A landscape with many peaks, sampled at points; each row gives a point and its height.
A climber steps from a point to the highest of its 2 nearest points, and stops where none of them is higher. Distance is the straight distance between rows; heights are no part of it.
J109 h=3.60: [ 18   4  -2   0  -9 -20  11   0 -11   4 -20  10  -5 -23 -11  13  14 -50
  35   7  -8]
J883 h=2.84: [ -4 -18  -9   9  -6  -5  22  16  10  -9  -6  -4 -23  13 -17  -2   4   7
 -11 -19 -15]
J547 h=3.59: [  1   5   4  -8   0  20  -3  -2  -9  -2  -2  -5 -19 -10  15 -14   6  15
 -16  16  10]
J681 h=3.98: [ -7  -5  47  25  10 -32  -8 -12   1   6 -12  10   7   9  -8  10  -8  13
  -9 -15   2]
J629 h=4.40: [ 11  13   0  -7  -6   1   3   4 -11   4 -22  -3 -20   4   1  -9  -8 -16
   8   4   0]
J649 h=0.94: [ 16  26  26   8  -7 -17  -9 -13  10  13  -6   0  -5  33   9  17  -7  -3
   4 -23 -17]
J186 h=2.89: [  6   1  26  14  13  16  13  -7  11   9  -2  25   8   8  -3   2  -5   8
 -16  14  12]
J857 h=2.09: [ -5  -6  56  17  -8  -3  -7 -21   3   2 -18  14  -3  -2   5  12   2  19
  12  15  10]
J289 h=2.40: [ -4  -7  10  12 -12  10 -22   9 -22 -14  14  13   1 -39   3  -8   0  45
   6  22  19]
J880 h=5.28: [ -1   0 -11 -12   3  12  27   2  23   4  11  13 -11  14  10  -1   5   2
 -14  19   4]
J250 h=2.37: [  6 -13 -39  11 -15  20  -6  14 -19 -15   8  15   6 -22   1  -4   7  13
   2   0   4]
J611 h=5.73: [-11   0  -1 -29   5  11  21 -30  49  12   6   0  25  40   6 -13 -26 -36
  14   5  -1]
J848 h=4.19: [ -7 -16   9  21 -20 -23 -16  -5 -16 -23  -8  24  -1 -14  15   3  -3  31
   1   9  21]
J965 h=4.83: [-14  -3  40  16  21 -28 -19 -12   1   5  -7 -12  -1  18  -3   3  -1  26
 -21 -21   5]
J51 h=2.53: [  3 -15 -35  -3  -5  28  -8  22  -3 -24  25  -2   3 -20   1 -10  15  24
  -6  -6   2]
J917 h=2.26: [ 10   3   6  -4  -1 -10  10  10  13  -6  -1   0  14   0 -16  15  11 -54
  35  -4 -21]
J451 h=3.38: [-16 -11  -3   4  21 -13   6   3   7   3  -1 -30 -11  21 -14  -4   4  25
 -40 -18  -1]
J561 h=2.88: [ -8   0 -16 -16   4   6  19   6  11   3  -4   3  10  14  -6 -17 -21 -34
   9  11  -4]
J59 h=2.63: [-17 -10  39  10 -13  -2 -16 -23 -15  -4 -16   1 -14 -10  18  -1   5  27
   0  11   6]
J700 h=4.36: [-18 -19 -44 -24   8  -3  15  10   3   6   6  -1 -16 -21 -12 -27  -9  -6
  -3  -6 -11]
J26 h=0.08: [ 34  27  49  23  -1 -17 -10 -14  31   2  -2  20  19  21  -5  31  -7 -13
  21  -6   6]
J921 h=2.42: [-14 -22   4  22   5 -17  10   7 -22   2 -13   6  13 -13 -22   5   1  -7
 -13 -10  -7]
J817 h=3.10: [-11  -4 -34 -20  10  16   2  15  -6  -3   0   0  14  -9  -1 -25 -16 -20
   4  12  -1]
J680 h=2.17: [-11 -19 -14  14   8 -17  -9  13 -32   2 -17  -1   0 -29 -15 -11  -3   5
  -7 -20  -2]
J772 h=3.61: [-24 -22 -34  -3  17  20  13  19   2   0  34 -16  17  -7 -23 -15  -6  27
 -26  -4 -12]
J666 h=2.05: [ 19  29   4 -21 -18  13   3 -10  17  24 -13 -21 -15  34  11  24   5 -16
  28  14   6]
J446 h=2.21: [  9 -11 -32   5 -17  14   4  17 -15 -16  -3  21  12 -16   2   5   6 -12
  11  12  11]
J24 h=1.43: [  8  31  -2 -16 -18 -20  -9  -9  13  22  11  -5 -18  20  15  21  12  -5
  15 -26 -32]
J401 h=2.74: [ -1  -8  10  15   6  -6  17   9  -3  -3  -9  16  15  -1 -15   6  -1 -23
  -2   2  -5]
J977 h=2.02: [  0   2  16   2  11 -23   0  14   2  -1  -6  -4   7  -4 -17   8  10 -35
  19 -22 -25]
J549 h=3.69: [  3  -2  48  34   5 -21  -5  -3  -6  -5 -18  14  11  -4 -17   4 -15   0
   0   1   4]
J545 h=4.71: [ -5  -4   2  -3  16  -7  19  -5  20   5  11  12 -13  20   8   4   5   9
 -25  -2   2]
J503 h=2.47: [ 10   3  49  22   2  11   6 -24   8  10 -22  24   4   7  -1  15  -7   6
  -3  13  15]
J557 h=3.09: [  8  -3  22  19  -8 -18   9   5   3 -12  -7  17  -3   4  -4  14   8  -5
   7  -5  -1]
J569 h=3.07: [ 23  26  -4 -19  -7  -6  14   2  17  17  -7 -10  12  16  -5  23  -2 -53
  47  17   8]
J890 h=3.70: [ -1  13  26  -3 -18 -26 -24 -26  -2   2  -7  -5 -22  14  31  17  16  15
   6 -15  -4]
J839 h=2.10: [ -2 -13   0  15  -1 -40 -16   5 -26  -7 -25   3 -15 -22 -11  -4  -1  -2
  12 -30  -4]
J334 h=3.47: [ -6   5 -33 -17   8  35   3   2 -11   7  32   3  22 -13   7 -22 -13   8
 -15  24   0]
J416 h=3.35: [ -6   8  13 -18  31  -1  -9   3   7  -1   5 -20  -5  10  12 -14   2  -4
 -22  -9  -2]
J794 h=2.65: [  2 -13   9  28 -11   0  -9  18 -21 -17  15  29  14 -36 -16   0  -3  24
   9  16  10]
J575 h=2.60: [  5   0 -33 -23 -12  10  21  12  14  -4 -11  -2   3  -5 -13 -10 -10 -45
  41  21   8]
J836 h=2.68: [-10 -25 -33  16  -2   5  -3  12 -33   4  14   8   1 -40 -21  -6   5  32
  -5 -11  -8]
J455 h=3.28: [ -2   1 -48 -22   9  26  -6  14  -9  -7  23  -8  12 -21   6 -32 -15   1
  -8  10   1]
J826 h=5.11: [  1   9   6 -13   7  12  31 -18  39  14  -6   8  18  29  -7   7 -17 -41
  17  14  -2]
J852 h=4.52: [  6  16  11 -10 -11 -25 -20  -9 -13   5 -12   3 -23  -2  22  10  14  -6
  20 -14  -2]
J464 h=4.01: [  2   1 -19 -15  -1  -3   2   5  -7  -1 -17 -19 -28   3   0 -20  -9  -8
   0 -16 -16]
J316 h=4.35: [ -7  -6   3 -10  21  19  15 -12  36   2   1  -1  13  33   8  -5  -9  -7
 -21  -4  -1]
J663 h=2.93: [-11  -2   6  -8  18  -4 -17   5 -10 -13   2 -23 -11  -6  12 -11  13  16
 -22 -15   6]
J906 h=2.45: [ 11  -2  -9  -6  -5   5  19  19  16 -16  -5   1  12  -4 -19   5   8 -49
  35  15  -2]
J143 h=4.30: [ 10   8  32  21  -1  -9  -9   3 -19  -7 -23  12  11  -1  -4  -4 -13  -7
   3  10  13]
J365 h=1.74: [ 18  36  -5 -22 -22  -7 -10 -11   3  22  -8 -13 -20  23  18  17   3 -19
  31  -8 -12]
J469 h=4.16: [-10 -10 -25 -18   6  -9  13  12   1   3 -12 -13 -24  -9 -19 -24  -9 -19
  11 -18 -21]
J37 h=2.08: [-16 -23 -12   7  -1  -1 -14  -3  -5 -21   0 -10   8   4  24   8  25  22
 -31 -15  11]
J785 h=3.11: [ -6 -16 -13  10   5  21  20  23  -1  -3  20  14  17 -12 -18  -4  -3   3
 -12  11  -5]
J215 h=4.13: [-20 -17 -14  -4  21  -5  17   0   6   6  15   4   2   7   4   0   6  14
 -37  -3   5]
J519 h=2.73: [ -6 -18 -30  11   2  19 -23  14 -21 -16  33  -4  21 -20   0  -2  12  39
 -18  -9   5]
J436 h=1.73: [ 11  34  -1 -17 -13 -27   5  -1  18  21  16   6  -6  19   3  26   9 -26
  31 -16 -31]
J445 h=3.97: [ 11  17  10  -7 -13 -22  -7  -4 -15  10 -18   7 -11  -5   2  15  10 -28
  36  -4  -6]
J321 h=2.41: [ 14  18  14 -12 -21  12  -5 -16   8   2 -15 -11 -18  22  28  19  18  -1
  15  10  12]
J324 h=5.66: [-14 -16  -8  13  -6 -11 -33 -12 -23 -21  14 -20  -9 -35  18  -9   2  56
 -29  -5  18]
J574 h=3.23: [  4  -2 -39   6   4  29  -8  13 -23  -1  36   9  30 -15  -4 -12 -12  17
 -10  10  -6]
J756 h=2.30: [ -4  -7  18  11  -6 -40 -27   3 -20 -15 -17   5 -20 -22  -1 -12  -3  18
  14 -17   7]
J976 h=2.27: [ 20  29  42  13 -27  -9 -13 -32  14  12 -13  10  -8  24  18  32   0  10
  24   6  10]
J483 h=0.03: [  5  17  24 -13  12  13   2 -11  18  20 -10  -4  -4  26   7   5  -1 -20
   4   2  -7]
J303 h=4.98: [-10 -11  -7 -17  12   7  24 -24  51   6   6   4  15  46   8  -4 -16 -18
  -9 -10  -8]
J727 h=4.73: [  8   1   5  -7   5  24  34  -3  25  14  -9   8  17  12 -17   7 -12 -37
  18  32   7]
J62 h=2.03: [ 11   2 -13   5  -7  11  10  13  -7  -8  -8  20  18  -2   3   4  -1 -19
   5  23  19]
J333 h=0.29: [ 25  40  38  -4  16   8 -11 -14  29  22  -5  -3   2  32   5  13 -10 -12
  12  -5  -2]
J252 h=4.95: [ 18  14  22  11  -6  -1  -3   4 -15   3 -28   4  -2   4  -8   0 -12 -25
  15   6   3]
J641 h=2.72: [-12 -14 -31 -18 -15  16  27   2  17  -5  -6  -5  13  12 -14 -24 -24 -38
  22  14  -4]
J897 h=3.06: [-13 -20 -22   1   5  -8  11  11  -5  -1  -4 -16 -22   5 -17 -10   1  20
 -27 -19  -7]
J996 h=0.62: [ 23  30  20  12 -24 -28 -15  -2   1   3  -9   2  -9  20  -1  17  -5 -11
  22 -21 -22]
J30 h=2.01: [  6  15   1 -14  -5 -23  12   1  27   5  13   6  13  18  -4  23  11 -47
  35 -10 -22]
J889 h=3.86: [-27 -26 -28 -12  16  13   5  16   4  -5  22 -23   3 -13 -13 -14  17  17
 -21 -11  -9]
J12 h=3.80: [-11  -1  -2 -19  27   8   5  -3  30  -5  11 -26  -2  26   8 -17  -4  -2
 -24  -9  -7]
J190 h=4.17: [-20 -19 -25  -8  16  22  -5   5  -2  -9  28 -43   0 -18  -3  -8  18  32
 -40 -11  -1]
J156 h=3.24: [  2   2  14   7   3  15  -1   2 -11   4  -1  17   2 -11   4  -3   0  12
 -10  21  14]
J127 h=3.58: [ -6 -18  22  32 -13 -25   0  -2  -6 -17  -6  29   7  -4   0  13  -1  18
  -2   1  13]
J886 h=2.87: [  2 -14 -13  22  -2  12   8  21 -23  -2  17  18  11 -36 -28  -1  -1  17
   2  10  -8]
J262 h=4.02: [ -7   6 -10 -33   8  27  11   3   8  14  -1  -7  -6  -4   8 -13   5 -19
  11  27   7]
J742 h=2.51: [-17 -25 -40  14  -2  13 -15  -2 -37   5  17 -21   7 -32 -19  -6   5  46
 -25 -16 -11]
J435 h=3.76: [ -1  11 -14 -26   9  35   5  -1  -3  13  11  -4  10  -7  14 -16  -5  -4
 -11  36  18]
J191 h=2.97: [  2  -4 -19  14   5  14 -20   9 -25 -11  25  12  26 -12   6  -9  -5  27
 -21   3  10]
J357 h=3.37: [-17 -15 -33  -7  17  12  22  17   8   4  31   3  23  -4 -19 -17 -17   4
 -16   8  -8]
J117 h=5.08: [ -5  -5   4  15  -2  17 -29  -8 -20 -23  22 -26   0 -29  13 -13  -2  57
 -29   4  11]
J350 h=0.33: [ 32  37  34  18 -15 -19 -11  -4  14   3 -10   3   4  22  -2  24  -9 -17
  31  -3   0]
J949 h=2.48: [-16 -26 -26   8   0   2 -17   4 -16 -21  18  -9  10 -16   9   3  25  38
 -26 -14  13]
J147 h=3.16: [ -6  -4  26  -1 -11  17 -13 -18 -14  -5  -7 -10 -18 -20  21  -8  11  30
 -18  20  12]
J481 h=3.95: [ 10  19   4 -15   9  20  -1   1  -3   5 -10 -13 -18   7  11 -18  -9  -3
 -12  17   9]
J521 h=4.28: [-12  -1  -8 -30  12  10   7   0  -8  13  -1  -3 -17 -18   5 -12  13 -12
   0   9  -2]
J984 h=0.58: [ 24  38  28   3   5  -9  -4 -15  35  25   9  10   5  36   1  22 -13  -7
   6 -21 -22]
J502 h=3.88: [-14  -1   8   4  30 -26  -8  -8   7   3  -3 -25   0  29  -1   6   4  17
 -36 -28   4]
J793 h=2.58: [ -3  -1  17  -1   2 -19 -29   4 -15 -16 -11  -8 -16  -9  13 -11   9  15
   1 -15   7]
J565 h=3.33: [ 29  17 -14 -12 -20 -13   9   3   2   6 -17  -4  -8  -4  -8  21   7 -49
  50   8   2]
J135 h=4.56: [ -8  -7 -10   5   8  26 -16   0 -13 -16  23 -34  -1 -20  10 -14   6  36
 -43  -3   2]
J274 h=2.61: [  2 -11 -15   3 -13  -4  28   7  12 -10  -9   6 -18  19  -7   2  -6 -16
   3  -8 -18]
J214 h=1.78: [ 21   9  14  18  -6   4  13   0   5  -2 -12  23  16   5  -2  18  -5 -19
   7  27  26]
J278 h=4.97: [-12 -16   0  13  -9 -15 -25 -12 -28 -16   1   2  -3 -21  20  -6   2  42
 -17  -1  18]
J941 h=2.91: [  9  17  27   0 -27  -5  -5 -28   4  11 -16   3 -26  21  25  24  13  10
  10   5   4]
J736 h=4.59: [-14 -13 -29 -14   8   7   8   6 -15  12   6   4 -16 -32  -6 -16   6   8
  -8   1  -7]

Where does a climber stop that starts at each point below?
J37 => J611
J503 => J252
J357 => J324
J30 => J334
J59 => J252
J680 => J324
J446 => J334
J977 => J324

Call two points neighbours if one is among the 2 nearest of the other. Go from one point of each pair to the other, from neighbour to neighbour, staying as high as possible. Name the lowest point that can't be avoided.
J649 and J880 => J350
J252 and J880 => J451
J965 and J252 => J549
J736 and J941 => J30
J252 and J736 => J464
